Each row is a point on a landscape with many peaks, with its height.
From any point a climber takes the steepest step (rise divided by distance) to one of its 5 nearest points. It stops when none of these is higher. Distance is the straight distance between rows; heights are no part of it.
Q582: [164 106 140 142 133 107 133 136 106 105 124  98 100  83  51 123 141 146
 118  49  77 140  95 155  46 135 123 156 116 123 121 119  85 109 171 124
 131 153 110 109 109 143  76 141 141 149 151 144 152 115  83 159 164 127
 156  86 109 114  99 137 135 190 136]  (h 545)
Q733: [141 154 109 104 119 127 112  67 141 186  68 107 151 134 117 100 189 152
 133 145 127  83 109 107 153 140 141 154 162  61 167 127 118  86 145  95
 110 169 109 153  73 155  68 133  76 112 114 103 124 140 134  43 117 157
 141 148 157 152  70 121 147 158 155]  (h 396)
Q127: [165 163 121 109  66 151 107  79 111 149  63 114 109 155 131 148 158 212
 111 107  95 134 116 151 163 146 131 130 179  78 139 111  95  96 134 120
 150 154  94 127 123 131  47 115  31  95 102  96 125 119 146  49 139 148
  85 173 143 208  90  94 156 129 118]  (h 516)
Q2: [133 148 134 139 117 157 106 109  93 133  82 116 148 113 132 172 101 187
 152 124  84  81  84 156 102 135 132 129 137  91 134 155 102  83 152 146
 122 167 105 125 117 137  75 127 114 118 147 120 119 152 119  76 114 146
 120  92 138 141 126 126 165 138 110]  (h 697)
Q970: [163 157  91  91  79 132 117  98 145 128 116 129 149 141 198 105 162  99
 119 195 168 130 169 119 170  89 117 136 145 188 152 107 146 121 116 106
 128  91 129 152 123 126 113 124  94  98 113 154 134 126 172 109 112 122
  89 185 141 150 151 119  95  95 122]  (h 129)
Q216: [133  89 151 141 143 128  87 227 105  96 162 126 111 157 142 165 109  80
 133 129 180 119 112 111 150 129 129  97  99 126  85 171 100 149  95 142
 144 139 111  86 163 125 213  99 185  92 122 102  97 169 133 166 123  86
 103 111 122  99 190 136 109  99 124]  (h 380)
Q20: [157 124 110 118  86 105 148 120 148 104 130 134 109  96  91 137 133 167
 136  55 120 140 139 188  91 139 131 169 140  98 118  72  81 101 140 139
 144 131  87 124 121  99  93 124 115 140 133 155 143 102 109 156 166 131
 125 110 108 138  98 140 135 170 132]  (h 604)
Q893: [179 166  81  86  94 153  70 105 123 123 110 131 159 159 226 162 168  85
 105 210 146 102 169 116 142 110 132  96 134 221 129 130 176 136 105 101
 142 117 142 124 111  88 149 145 110 116 109 146 130 134 170  92  62 103
  91 188 150 194 182 113  79  84 124]  (h 43)
Q453: [127 105 155 137 173 111 149 103 132 139 135 136 112  93  70  82 128 143
 114  91  79 157 104 136  84 132 128 141 125 110 133 116 119 137 166 142
 122 140 151 147  85 141  72 140 161 159 137 112 176  84 100 143 167 162
 194  90 133 104 100 150 141 141 131]  (h 618)
Q540: [104 109 139 146 150 125 102 176 129 118 169 138 133 141 160 148  96  79
 140 127 166 147 142 109 131 143 132  91 111 143 122 162 149 154  88 142
 135 119 148 116 158 126 218 150 171 111 113 157 118 145  98 154 118 120
 112 115 139 107 161 125  93  79 116]  (h 348)
Q896: [115  85 144 136 156  97 159 192 125 102 160 125  76 134  91 140 132  93
  86  70 134 149 113 147  92 142 119 136  88 142  90 161  87 159 118 125
  97 112 130 109 176 129 185  97 162 136 140 114 158 146 139 197 178  96
 118 110  67 108 116 139 122 136 120]  (h 526)
Q388: [123 122 166 150 177 142 122 132 107 129 114 133 124 101 129 119  95 150
 134 141 100 128 113 117 109 131 129 117 119 102 124 137 155 109 158 143
 141 165 134 129  85 131 108 130 170 167 146 114 141 126  87 109 100 157
 186  79 123  97 115 136 151 140 151]  (h 605)
Q994: [170 151 124 129  31 105 125  81 144 163 112 124 104 113 120 143 165 194
 114 111 120 147 139 146 165 126 112 151 182 113 158  72 104 127 141 105
 156 122  70 137 125 140  69 104  27 109 115 129  95  98 138 104 139 128
  70 207 132 190 107 112 127 157 124]  (h 523)
Q143: [157 125 103  85  95  84 152  77 151 188  96 110 146 128  86  89 201 153
 126 105 131 136 134 131 172 139 127 183 181  62 161 101  82 113 124  87
 122 132  88 177  81 120  83 129  49 119  94 128 123  87 147  78 152 131
 133 174 142 155  93 130 145 166 146]  (h 565)
Q666: [ 84 155 142 106 170 143 135  96 157 135 132 124 147 150 157  95  82  86
 128 153 133 154 186 108 155 139 130  65 127 162 148 125 193 169  94 129
 140 127 176 138 127 126 150 156 138 110 135 163 111 127 106  89  97 144
 162 128 160 125 156 130 115  89 143]  (h 71)
Q131: [ 88  82 158 161 185 108 120 195 107  95 177 143  94 129 101 131  94 109
 106  91 154 136 116 117 113 148 126 107  91 131 107 165 134 147 118 137
 108 114 161 127 179 135 193 126 172 120 130 119 143 140 110 183 149 127
 130 119 109  74 128 128 112 116 117]  (h 539)
Q937: [154 131  84 147  31 131 145 144 146 150 132 153 112 107 147 133 140 129
 120 144 152 163 140 166 146 113  84 166 123 181 125  64 115 145 124 103
 179  60  95 111 141 128 131  92  87 127  87 155 117 113 143 198 144  90
  37 139 106 143 151 103  92 107 120]  (h 259)
Q78: [153 142 125 132  96 136 134  98 118 119 107 134 120 122 142 148 109 172
 149 113 119 100 121 168 121 119 133 139 127  95 142 104 104  93 135 129
 134 145  88 131 121 128  84 147 115 130 136 134 128 137 138 116 141 142
 104 112 114 142 113 126 152 143 139]  (h 584)
Q98: [120 131  98  95 110 120 164  66 152 163 126 136 141 125 114  86 141 114
 143 109 154 154 146 120 149 119 149 177 145 103 141  94 105 128 120 113
 117  83 118 164 108 115  79 132 106 112 118 144 141 102 130 124 176 126
 129 138 133 126 107 127 142 150 148]  (h 599)
Q283: [104 129 167 137 179 141 144 122 123 138 142 145 132 131 149 126  82 129
 113 145 123 142 145 116 132 121 126 109 120 114 132 130 172 115 143 149
 141 134 148 121 121 134 130 143 166 142 153 132 141 109  97 107 119 151
 170 100 143 110 139 130 121 110 129]  (h 552)
Q620: [127 153  93  84 102 109 154  87 148 167 109 122 159 136 133  69 179  99
 132 167 163 115 134  82 193  94 133 173 162 118 159 112 122 135 146  77
 109 105 127 176  92 150 105 138  73 113  90 137 134 110 153  85 142 146
 133 203 156 123  99 119 133 113 154]  (h 481)
Q426: [160 172 100 116  64 143  95 106 129 145 105 123 161 170 217 184 150 137
 123 201 132  94 145 142 136 108 136 112 157 197 116 112 175 113 133 115
 132 120 115  99 123 115 116 135  83 119 113 141  97 140 179  74  56 110
  75 191 161 198 136 108 113 101 142]  (h 83)
Q386: [143 123 131 132 151 103 176 160 119  87 150 138 101 104  60 131 129 130
 116  58 116 140 103 156  80 119 124 160 101 121 106 111  88 137 141 118
 113 133 118 129 143 122 124 135 163 147 151 133 147 126 113 177 184 123
 149  96 101  84 109 123 122 151 133]  (h 581)
Q799: [133 139  68  86  53  78 184  99 140 174 118 128 141 128  94  67 202 101
 125 143 137 145 152  60 202 131 101 195 160 173 157  97  98 179 120  74
 103  51 149 206 114 129 107 126  51  79  67 147 133  76 147 138 158 124
 114 224 156 132 114 109 118 104 133]  (h 365)
Q33: [106  93 157 147 196 104 153 117 122 127 157 151 109  98  92  98 108 133
 110 100  98 163 111 124  91 132 139 143 118 130 123 134 134 129 144 129
 107 119 166 140 115 128 112 154 166 155 151 117 171 100  90 157 161 144
 177  92 123  84  99 122 126 137 112]  (h 633)
Q659: [ 69 100 159 131 176 111 130 147 140 117 172 149 133 149 118 107  78 123
 109 130 124 149 157 112 133 131 141  92 103 135 133 143 170 140 111 156
 127 107 166 137 160 131 148 157 172 135 135 136 135 110  94 140 141 156
 169 115 149 103 133 135 135  84 111]  (h 512)
Q781: [ 54 106 170 156 174 100  99 189 141  99 182 129 116 141 140 149  99  97
 127 118 158 160 167  86 140 156 111  67 125 151 124 171 170 160  82 146
 119 129 171 108 169 123 207 167 170  98 114 155 103 117  88 176 115 119
 128 103 146 104 138 123  78  86 102]  (h 475)
Q629: [ 84  85 154 152 165 101 175 138 120  96 186 121  87 113  60 109 114 112
  93  79 109 164 112 132  86 153 129 135  77 134 108 145 125 154 139 127
  96  97 171 127 156 131 147 126 165 147 159 119 157 112 101 187 183 131
 163 112 112  80 110 116 121 131 116]  (h 607)
Q231: [102  90 173 152 216 108  96 192  76  89 148 127 118 133  98 112 111 159
 131 125  75 143 146  85 150 133 121  80 133 136 116 155 155 132 128 187
 126 162 196 121 144 106 186 150 238 156 133  93 144 115 108 126  89 139
 199  92 114  84 135 138 142 133 125]  (h 574)
Q176: [110 102 121 146 117 124 148 198 127 104 172 130  84 129 105 145 128  99
 109  98 159 134 114 147 122 136 111 140  85 145  92 149  91 157  86 132
 123 102 126  96 189 138 223 110 142 121  99 122 165 149 152 220 161  84
  90 119  94  92 140 116 102 101 119]  (h 388)
Q911: [139 135  98 124 102 145  98 111 137 120 143 152 142 155 192 130 115  88
 129 163 174 140 154 125 141 121 116 130 113 173 146 118 152 138  84 134
 159  87 135 133 151  98 180 130 143 101 107 166 119 129 138 160 114 124
  84 134 134 113 174 108  92  67 115]  (h 5)
Q408: [127 156 141 131 146 180 121  62 143 165  73 101 144 148 166 135 130 157
 142 169  85  86 103 118 102 143 139 115 136  75 148 148 147  95 152 120
 117 171 141 130  70 152  85 120 110 133 145 101 131 151 120  46  72 153
 153 116 160 163 110 130 163 147 123]  (h 774)
Q572: [135 124 116 148 110 136  91 167 111 125 123 150 145 141 173 176 128 109
 160 170 143  97 137 152 124  97 144 120 108 143 115 148 139 126 118 148
 151 123  88 108 169 112 161 117 126 127 132 132  93 170 151 131  94 112
  80 111 128 110 173 110 130 108 127]  (h 128)
Q549: [101 105 171 126 200 117  61 252 102  92 150 128 116 135 130 160 106 106
 118 139 161 137  99 106 142 150 135  36 124 120  74 175  98 151 116 163
 138 182 120  60 150 135 198  98 198 105 135  48  71 166 155 155  95  87
 135 110 104 133 182 160 120 129 107]  (h 555)
Q482: [138 155  71  88  79 114 142  85 148 149 114 121 148 156 165  93 179  87
 115 184 164 123 164  80 176 105 126 169 140 177 163 123 166 149 120  87
 120  84 147 168 108 121 126 137  87  93 103 156 133 122 171 112 135 145
 104 199 147 143 133 140 104  87 128]  (h 251)
Q47: [148 126 113 151  77 136 126 160 114 121 135 145 114 126 141 158 136 116
 139 138 153 132 130 168 140  97 108 156 101 153 122  98 113 140 104 131
 148 117  84 118 168 122 141 125 111 129 104 127 126 140 144 182 139  93
  63 119 108 110 162 105 132 106 114]  (h 303)
Q374: [ 65 109  94 110 100 112 174 103 161 130 173 134 107  98 117 111 121 114
 107  95 162 155 133 133 113 163 122 165  86 159 110 129 136 151  95 131
 105  33 153 140 172 111 172 129 122 112 109 164 154 105 126 228 194 121
 108 138 121  96 126 123 108  91 128]  (h 382)
Q525: [ 88 125  89  79 107 120 171  73 170 142 129 125 133 132 118  72 134  88
 129 131 162 139 147  95 169 114 130 166 119 137 138  97 131 156 122 103
  95  52 142 211 134 123 101 123  91  93 106 163 140  95 148 143 186 133
 134 181 139 126 118 124 127 114 132]  (h 543)
Q624: [ 44  99 104 107 126 106 162  88 172 131 173 122 141 110 133  90 109  89
 132 126 165 141 143 107 109 140 133 145  91 147 123 126 157 151 110 121
  89  31 161 157 138 112 134 142 119 105 121 166 130 105 117 201 193 137
 135 129 134 112 131 118 121  92 133]  (h 374)
Q302: [136 167  97 115 132 141 131  75 154 165 102 122 154 165 177 110 158 112
 131 186 151 106 140 110 153 101 146 131 145 134 155 115 156 113 136 101
 103 134 126 136  91 141 107 148  95 131 135 135 120 138 155  63  95 118
 133 165 162 150 119 129 127 119 139]  (h 266)
Q85: [136 128 106 115 117 131 163  95 148 123 137 148 125 105 107 115 110 136
 139  90 126 141 124 137 121 108 130 163 111 107 128 100  98 117 129 117
 122 100 112 140 128 120 103 140 146 139 132 146 135 101 119 170 160 123
 121 117 112 117 120 122 130 145 137]  (h 653)
Q32: [156 143 118 139  53 110 150 118 132 117 137 141 102 109 110 151 131 183
 135  89 121 140 140 177 133 118 113 157 162 127 132  52  91 129 130 131
 154 119  58 114 150 114  90 117  70 137 113 149  88 100 125 152 146 120
  74 129 107 163 105 118 138 153 125]  (h 564)
Q241: [138 146 133 134 132 151 119  92 121 127 107 128 170 137 171 145  94 149
 153 158 140  91 125 131 119  99 154 134 123 118 146 126 146 119 139 138
 129 148 112 126 109 124 101 129 133 157 135 141 110 140 125  98 102 139
 133 112 147 132 125 137 141 131 133]  (h 449)
Q955: [125 105 138 147 126 141 102 210 119 102 147 136 133 143 150 154 116  82
 146 140 169 118 130 124 138 111 136 107  97 140 108 145 122 137 100 129
 150 121 118  95 169 120 212 124 166 121 100 132 117 167 127 164 124 106
  92 106 120  99 183 126 112  99 118]  (h 244)
Q290: [156 122 116 131  69 106 172 178 122  98 157 146  95 109  90 166 142 141
 134  80 128 141 121 188 121 113 106 166 116 142 108  83  85 134 127 141
 158 115  67  96 172 118 152 115 107 138 122 127 132 112 136 194 150  87
  77 112  88 119 131 122 136 147 118]  (h 461)
Q421: [114 132 127 121 140 151 145  95 164 134 153 124 157 156 170  92 113  83
 116 148 169 135 153 106 153 100 145 129 130 145 171 122 154 142 112 121
 122  82 153 151 123 126 120 137 128 103 130 152 124 128 123 108 143 140
 132 135 135 113 133 127 115  91 131]  (h 48)
Q375: [126 140 133 111 139 137 108  72 152 224  57  96 165 160  96  70 223 153
 119 149  84  84 101 105 150 155 123 146 172  47 161 150 130  90 153 100
 115 187 130 141  54 176  82 137  77 122 100  90 117 103 142  43 108 176
 154 136 148 142  80 139 143 148 133]  (h 649)
Q344: [129 134 154 156 133 158 102 176  68  97  92 115 129 107  92 177 104 183
 148 117  74  78  74 144  86 130 137 101 100 109  94 167  89  83 154 152
 111 157 107 107 144 159 110 116 138 128 156  94 108 180 119 118 128 135
 104  89 130 114 141 136 173 148 130]  (h 833)
Q655: [109 151 119 110 152 163 134  76 155 172  99 107 146 151 163 110 131 109
 122 180 115 119 137 106 148 133 143  99 145 123 159 132 183 126 140 118
 116 162 145 127  89 142 106 139 110 140 151 125 121 149 132  39  60 125
 173 142 165 142 125 147 142 143 143]  (h 316)
Q341: [130 175  82  66 128 145 115  89 145 147 127 122 164 166 147  97 195  53
 100 191 142 124 177  67 194 101 135  92 149 208 171 136 188 165 109  63
  96 128 182 147 111 154 145 184 111 115 123 153 113 129 152  55  81 134
 149 192 172 161 128 118  90  91 144]  (h 38)
Q885: [ 83 110 166 146 202 116 105 179 128 101 161 140 127 137 129 134  83 116
 141 121 126 153 176  89 160 140 141  65 126 147 137 167 177 148 113 165
 149 151 184 115 147  98 180 165 184 129 136 129 122 119  96 134  90 138
 172 102 145 100 164 145 111  94 117]  (h 544)
Q305: [147 128 157 152 146 130 111 165  93  95 124 129 125  97  87 149 111 153
 123  95  98 105  85 145  87 119 127 131 100 104 112 142  97 108 164 138
 109 150 118 117 127 156 116 121 164 153 147 124 130 160 121 150 134 137
 133  89  87 109 120 132 143 161 136]  (h 748)
Q284: [147 156  93 109 128 162  90  98 146 143 112 117 166 160 214 144 125 102
 134 191 141  90 146 121 138 105 153  95 145 186 146 129 177 122 111 124
 120 139 128 111 127 112 140 159 102 134 130 145 105 147 161  51  45 104
 114 158 163 177 151 139 106 128 137]  (h 139)
Q428: [126 148 139 117 162 133 138  70 155 185  99 112 147 134 135  71 146 119
 130 159 111 112 129 115 145 114 140 140 143  80 155 130 155 102 153 106
 115 159 137 145  63 154  88 124  99 141 137 108 137 117 126  57 113 158
 189 116 144 141  96 150 164 153 140]  (h 208)
Q503: [125 135 155 156 165 158 112 143  95 127 117 124 160 115 144 172  77 146
 160 147 106 102 108 116 113 144 146  67 131 109 117 165 168 114 132 160
 144 162 133 114 128 126 137 130 155 152 153 112 114 172 114  70  61 136
 146  96 144 127 150 155 147 156 118]  (h 578)
Q296: [107 159 139 124 160 175 124  77 148 192  61  90 153 162 146 119 145 149
 134 183  84  96 127 103 134 125 140  99 161  83 155 141 174 109 124 110
 112 176 147 120  61 152  92 118  93 149 155  91 132 126 123  30  61 144
 169 131 165 162  96 142 148 157 114]  (h 269)
Q542: [144 100 186 177 205 129 101 163  85  92 120 106 129  88 105 131 117 185
 151 133  51 130 126  88 123 143 116  82 141 119  89 148 170 140 135 184
 143 173 190 109 100 100 158 130 208 179 138  95 165 128  91 106  87 148
 219  73 117  98 125 150 155 145 118]  (h 622)
Q455: [156 145 123 144  90 127 129 148 111 118 141 153 134 114 133 160 109 155
 139 114 138 109 124 180 122  89 127 156 109 110 117 103 113 111 132 148
 149 122  76 124 148 131 123 137 125 123 126 132 108 144 152 151 129 119
  97  98  95 111 136 116 139 127 121]  (h 472)
Q652: [ 67 108 150 143 162 138 134 133 137 115 184 143 135 139 122 116  90 102
 105 121 151 145 140 127 121 142 140 116 108 133 137 153 156 144 101 136
 109  84 157 135 167 127 158 140 153 117 140 152 139 114 101 160 154 142
 134 123 143  89 142 121 110  87 124]  (h 439)
Q530: [138 170 112 111 109 171 117  92 137 147  76 112 148 177 193 154 152 162
 132 167 104  79 104 131 139 128 152 128 168 113 148 145 146 103 138 122
 102 147 125 113  90 129  98 136  76 118 147  99 130 138 165  32  70 136
 119 164 170 170  86 133 148 133 126]  (h 442)
Q50: [158 132 115 131 113 161 132 120 131 132 133 147 150 127 183 153 107 100
 143 160 170 128 149 159 144  90 133 154 110 136 140 113 134 126 115 132
 141 102 106 133 133 120 140 135 126 118 116 152 134 144 137 123 124 129
  90 120 120 122 138 119 110 110 136]  (h 274)
Q519: [164 155 115 140  43 137 119 110 143 149 122 160 128 129 178 152 141 162
 128 161 152 140 132 159 152  94 106 156 150 154 133  77 122 116 130 111
 155 113  86 130 138 121  93 119  78 120  98 132 111 100 155 135 117 114
  54 173 114 178 137  96 109 120 126]  (h 387)
Q913: [161 173 109 108  69 138 124  87 130 157  84 126 135 144 164 137 166 176
 127 157 131 105 118 138 166 112 125 162 174  98 159 103 110 108 143 101
 110 145  96 136 107 130  75 139  65 111 126 116 118 126 175  56 100 135
  99 183 136 174  95 107 138 132 136]  (h 480)
Q86: [122 129 150 126 158 146 114  64 142 173  77  98 142 129 109  86 150 158
 129 140  97 100 105 123 109 140 126 132 150  58 144 136 126  92 144 118
 116 178 134 146  62 157  67 126 103 143 128  99 135 120  98  70 126 174
 176 101 144 144 102 149 160 148 136]  (h 291)
Q46: [149 131  95 122  87 147 154 111 142 122 138 157 123 131 153 137 127 135
 143 110 159 146 149 159 136  92 130 167 118 133 139  98 116 136 117 130
 139  81 109 137 153 112 138 128 114 124 120 144 138 104 152 171 145 113
  94 122 110 129 148 123 105 112 139]  (h 460)
Q468: [175 114 121 131 110  94 148 209  97  60 142  94  82 126  43 139 151 133
 113  50  87 136 107 171  73 138 107 152 102 140  77 130  52 119 142 138
 107 173  93  86 159 125 127  98 153 132 157 111 155 156 132 187 154  90
 124 105  79 126 110 142 140 179 117]  (h 621)
Q836: [146 136  96  79 136  98 163  71 162 189 114 117 136 130  80  75 185 137
 131  83 135 127 144 115 140 139 148 145 160  59 142 111  83 123 140 119
 129 137 106 178  66 121  54 116  95 113 126 131 144  88 114 102 182 145
 180 149 141 139  88 130 141 165 147]  (h 572)
Q616: [167 152 120 116  65 126 123  86 128 143  92 140 129 124 151 146 133 172
 139 131 141 133 128 170 155 117 127 167 160 107 144  92 117 112 133 128
 142 145  72 135 127 127  78 128  51 123 110 123 111 123 151 113 135 127
  70 162 112 190 112 101 141 140 133]  (h 513)
Q100: [120 103 182 151 202 116  74 230  72  63 132 117 129 112  91 154 103 142
 128 139 115 114  98 103 121 150 126  44 125 115  84 170 117 124 132 158
 131 186 133  85 133 137 166  92 209 146 162  61  93 163 147 129  87 118
 153  92  86 119 154 178 149 148 118]  (h 664)
Q790: [166 151  86 143  37 116 113 115 148 177 126 159 127 115 167 126 141 129
 101 187 148 152 150 145 160 117  94 144 141 193 133  79 132 137 130  72
 170  94  80 133 121 143  87  91  71 126  86 157 119  99 152 166 136 110
  42 195 107 195 180 102  94 109 127]  (h 273)
Q417: [168 135 151 117  79 111 118 150  98  84 113 119 113  98  54 159 133 189
 139  48  96 114 112 188  84 147 101 153 135 106 106 115  67 104 138 143
 141 154  69 113 142 120  80 128 118 126 149 142 119 146 124 164 150 133
 114  93  97 147  92 130 165 173 118]  (h 575)
Q311: [152 140 131 110 108 146 109  68 134 172  60 102 138 130 124 112 154 191
 127 125  91 107 110 144 116 159 137 143 143  44 153 122 104  70 130 116
 117 166 107 154  69 147  49 126  87 120 119 111 131 135 123  53 135 165
 146 109 144 164  79 120 143 149 128]  (h 445)
Q376: [134 127 132 138 133 135 128 120 125 117 125 145 134 127 145 130 100 134
 136 131 141 131 114 145 118 115 149 140 113 115 139 134 129 104 123 131
 128 125 116 127 146 133 126 128 154 149 143 144 130 147 120 132 128 147
 127 105 111 114 140 137 133 128 137]  (h 527)
Q578: [113 104 121 128 117  96 182 177 136  84 183 117  75 134  83 143 152 105
  96  52 132 143 112 152  96 167 112 181  90 161  75 142  79 158 108 136
  96  93 134  97 176 130 189  95 138 135 123 122 167 129 141 238 169  82
 116 125  87  99 111 122 109 145 106]  (h 423)
Q784: [120 150  84  79 120 145 117  72 167 146 123 108 159 176 180  83 150  60
 112 163 175 124 184  85 165 117 132  92 134 194 156 133 159 154 101  89
 118  92 164 162 112 126 144 162 119  88 125 158 118 138 130  94 104 125
 128 183 150 159 153 133 109  85 131]  (h 37)
Q158: [143 144  77 114  56 111 167  93 161 167 132 138 114 123 138 101 167 132
 120 158 162 168 172 108 181 113  88 167 150 170 151  62  98 149 123  91
 151  71 106 163 119 125  95  71  59 123  77 161 135  73 169 162 158 114
  88 212 131 176 142 109  92 122 132]  (h 367)
Q211: [115 108 110 138 125 127 145 170 118 101 156 155 118 138 121 162 112 102
 122 105 159 126 116 136 110 113 126 141 100 141 110 135 108 128 105 144
 131 105 124 122 166 138 175 126 147 130 122 138 136 140 127 181 149 112
 102 109 105  90 155 113 119 111 123]  (h 459)
Q300: [181 149 122  97  68 118 112  84 147 159  93  93 132 117  86 112 179 190
 123  77 115 137 134 159 147 176 131 139 186  49 149  90  79 101 127 142
 138 152  90 152 104 115  61 124  46 118 115 135 120 108 125  94 161 156
 116 158 129 180  88 128 151 172 138]  (h 540)
Q136: [153 103 152 137 142 100 127 209  86  81 139 113  91 114  57 140 126 122
 100  70 106 113 106 165  72 115 116 137  97 130  73 140  64 120 151 134
 105 160 120  97 148 151 141 106 168 126 157 101 125 156 136 179 155 107
 111 107  53 109 123 144 145 167 127]  (h 661)
Q326: [153 121 134 114 139 118 136  87 146 145 110 111 120  85  72  92 155 146
 133  59  97 143 121 144  80 149 134 146 139  79 127 113  96 113 157 122
 132 150 123 139  68 113  56 112 120 146 137 133 144  92  78 132 179 158
 167  93 124 137  96 137 144 176 153]  (h 582)
Q102: [110 157 107  88 146 152 133  75 156 160 121 129 168 158 164  78 128  62
 103 166 157 141 169  81 176 110 141 113 139 165 159 127 171 144 116 100
 113 112 167 151 106 123 138 148 116 114 134 139 121 135 128  64 100 152
 159 169 168 139 127 137 123 103 145]  (h 123)
Q437: [149 137 105 121 129 150  74 127 134 121 127 136 159 156 193 163 116  86
 155 167 158 115 141 133 138 113 150  87 125 161 146 135 163 139 109 139
 168 142 115 113 152  94 176 133 135 126 125 155 103 149 143 117  91 118
  94 125 147 142 172 125  99 103 137]  (h 56)
Q662: [168 166  86 103  52 103 159  97 123 166 118 133 149 133 139  95 176 128
 119 164 158 148 148 105 193  84 106 170 158 151 168  88 113 124 137  76
 129  97 117 182 108 133  97 112  56 105  84 138 119  72 179 112 132 132
 104 228 124 162 105 110 108 112 146]  (h 398)
Q894: [111  92 172 165 190 114 130 177 102 100 146 150 114 112  95 119 113 134
 122 119 107 153 118 118  96 127 131 112 119 116 121 141 141 119 148 144
 127 144 150 126 139 127 136 128 184 166 139 131 141 131 100 137 141 145
 166  92 105  80 130 143 133 125 123]  (h 657)
Q883: [102  75 185 164 203 105 138 146  97  86 144 126  96 114  79  89 126 139
 113 114  64 168 115 120  95 140 117 128 124 125 109 143 148 151 155 166
 108 136 189 141 135 136 133 141 190 159 153  86 186 102  99 163 156 165
 200  86 110  68  91 124 152 127 118]  (h 634)
Q242: [ 94 118 159 135 165 112  59 241 139 103 150 132  99 134 152 154 104  57
 159 118 183 143 119  96 154 158 122  58 126 149  88 186 123 172  82 119
 143 171 144  74 151  94 243 112 181  70 111  85  81 153 126 172 115  74
 101  89 151 120 191 124  66  83 121]  (h 419)
Q364: [111 162 128 130 143 189 107  69 116 149  66 105 153 145 159 148 101 181
 147 150  74  67  97 125 106 148 136  97 151  91 150 163 151 125 126 137
 121 175 143 106  95 132  94 108 115 140 156 101 133 166 125  39  53 125
 152 115 165 162 117 130 166 159  99]  (h 510)
Q139: [108  87 163 148 189 126  99 216  97  89 169 147 106 144 124 139  96 101
 132 124 148 138 118 109 126 135 129  79 132 128  93 188 128 140 108 137
 130 160 149  94 183 159 211 117 206 122 146  83 115 142 122 158 117 107
 138 116 112 105 144 147 121 119 117]  (h 474)
Q532: [135 123 162 158 165 145  95 201  73  99 129 130 129 102 105 164  90 160
 135 141 101 100  88 128  94 132 122  79 115 103  84 166 128 105 148 152
 126 178 121 110 141 150 139 130 173 150 152  94 110 173 128 120 112 124
 138  98 102 108 143 160 157 146 128]  (h 753)
Q823: [ 95 134 165 130 190 152 142  82 135 159 104 117 163 134 162  99 113 131
 137 170  99 122 152  99 129 126 124  92 141 101 130 128 176 126 143 142
 148 163 166 138  87 139 100 127 148 168 145 115 146 127  96  72  86 141
 209  99 153 134 132 147 151 140 136]  (h 463)
Q726: [ 61 101 132 127 132  68 189 104 151 105 186 118  80 104  52 115 126 124
 107  76 125 147 123 142  86 191 128 173  78 146  99 135 137 142 131 140
  91  57 182 126 162 112 153 130 144 136 149 148 142 105 108 208 215 115
 154 140 135  87  91 115 132 142 116]  (h 549)
Q642: [160 129 115 133  84 145  95 137 131 121 128 134 133 151 213 181 132 100
 140 204 153 120 142 152 136 104 126 136 130 196 124 119 159 137 125 140
 169 107 104 118 147 112 157 138 110 116 109 151  99 141 161 126  83 115
  54 153 140 165 177 106 104  90 120]  (h 47)
Q551: [140 134 133 142 166 159 133 103 131 151 117 135 144 119 135 131  98 145
 129 137 117 114 118 128 106 121 133 136 124 109 147 126 131 101 153 131
 128 142 126 147 108 135  97 129 142 154 149 126 126 127 113  87 124 144
 157 100 146 121 127 135 154 149 151]  (h 518)
Q496: [136 122 140 150 155 132 149 176  99  91 141 148 122 107 117 154 103 114
 127 113 126 132 104 140 104 116 125 141  98 110 116 146 101 134 137 137
 127 148 116 139 147 140 150 119 162 148 145 123 121 152 132 156 140 134
 137  97 108 101 131 143 131 150 136]  (h 663)
Q442: [118 136 112 128 116 177 106 116  95 132  90 117 175 145 183 206  90 152
 171 151  89  77 103 134 116 139 163  84 135 143 131 156 150 109 133 168
 143 149 127  94 136 109 114 137 107 120 147 120  94 177 153  50  36 108
 102 138 160 157 143 112 135 128 122]  (h 541)
Q512: [107 134 162 147 162 154 125 104 118 136  97 119 161 116 151 129  91 163
 150 159  76  99 109 123 112 142 142  92 134 101 144 137 166 106 131 157
 140 164 138 115 100 130  93 115 138 152 152 108 125 152 105  62  80 153
 167  97 146 134 139 139 156 153 116]  (h 476)
Q609: [145  97 177 184 188 112 103 209  75  82 110 118 107 100  88 122 115 152
 114 138  71 139  99 101  91 132 107  92 135 126  93 158 116 117 167 170
 119 170 157 123 129 159 137 112 213 169 151  69 144 141 112 138 128 134
 177  97  79  93 130 142 152 153 122]  (h 693)
Q204: [157 113 153 157 157 104 132 164 113  88 115 108  90  77  44 106 140 151
 117  57  70 148  78 138  52 139 122 125 130 127 100 139  92 129 185 119
 114 173 130 112 114 137  98 128 156 154 151 113 160 131  84 160 156 147
 174  77  91  95  89 136 155 173 147]  (h 531)
Q681: [121 137  87 116  64 127 174 102 161 123 138 150 109 107 136 109 137 129
 157 113 163 177 157 145 154 128  91 179 124 158 142  78 103 146 116 119
 155  65 126 140 139 112 112 105  86 122  96 167 136  85 152 203 173 106
  93 152 125 140 140 117 113 121 127]  (h 349)
Q782: [ 50  85 138 140 141  75 137 137 153 124 205 116 108 117 107 118  98 102
 100 116 162 136 133 115 108 166 132 127  98 149 108 151 179 150 104 135
  90  82 167 121 177 127 204 165 143 109 118 139 137 118 101 210 183 116
 144 128 128  92 127 126 103  87 119]  (h 315)
Q939: [ 97 115 104 129 109 111 185 118 150 107 177 139  82 123  99 127 130 109
 137  70 138 155 120 150 113 157 110 176  97 146 106 112  99 154  99 133
 113  58 145 121 168 107 155 114 138 132 135 166 174 110 125 219 190 102
 109 122 122  82 131 122 108 140 108]  (h 446)
Q694: [126 102 138 134 141 143  66 209 110 100 154 127 124 136 152 170  94  54
 163 144 163 122 129  98 146 142 152  64 131 152 124 164 143 147 100 139
 166 167 131  91 166 110 237 125 161 117 107 125  74 170 127 154 100  86
 101 116 141 113 185 124  91  94 118]  (h 264)
Q443: [114 109 123 122 144 112 180  88 141 121 155 150  95 103  74 114 122 111
 132  54 127 158 128 142  95 150 142 171 110 118 136 114  98 144 147 128
 125  92 133 143 105 111 102 139 140 142 155 157 157  96 101 166 184 140
 155 109 132 112  90 124 136 150 133]  (h 615)
Q335: [130 112 157 159 171 135 103 180  98 111 151 144 130 127 127 159  84 117
 137 136 145 107 116 118 124 114 132  87 108 109 115 149 142 133 148 148
 150 144 130 110 154 133 165 130 184 150 134 121 119 145 103 110  94 134
 149  98 126 106 147 150 130 139 137]  (h 656)

Where does a climber stop that starts at each point below?
Q374: Q344
Q784: Q85
Q666: Q344
Q127: Q85
Q158: Q85
Q694: Q344

Two climbers start at each pair of points below. Name the first point that both come to, or write -.
Q572 / Q955: Q344
Q326 / Q551: Q894
Q823 / Q659: Q894
Q642 / Q913: Q344
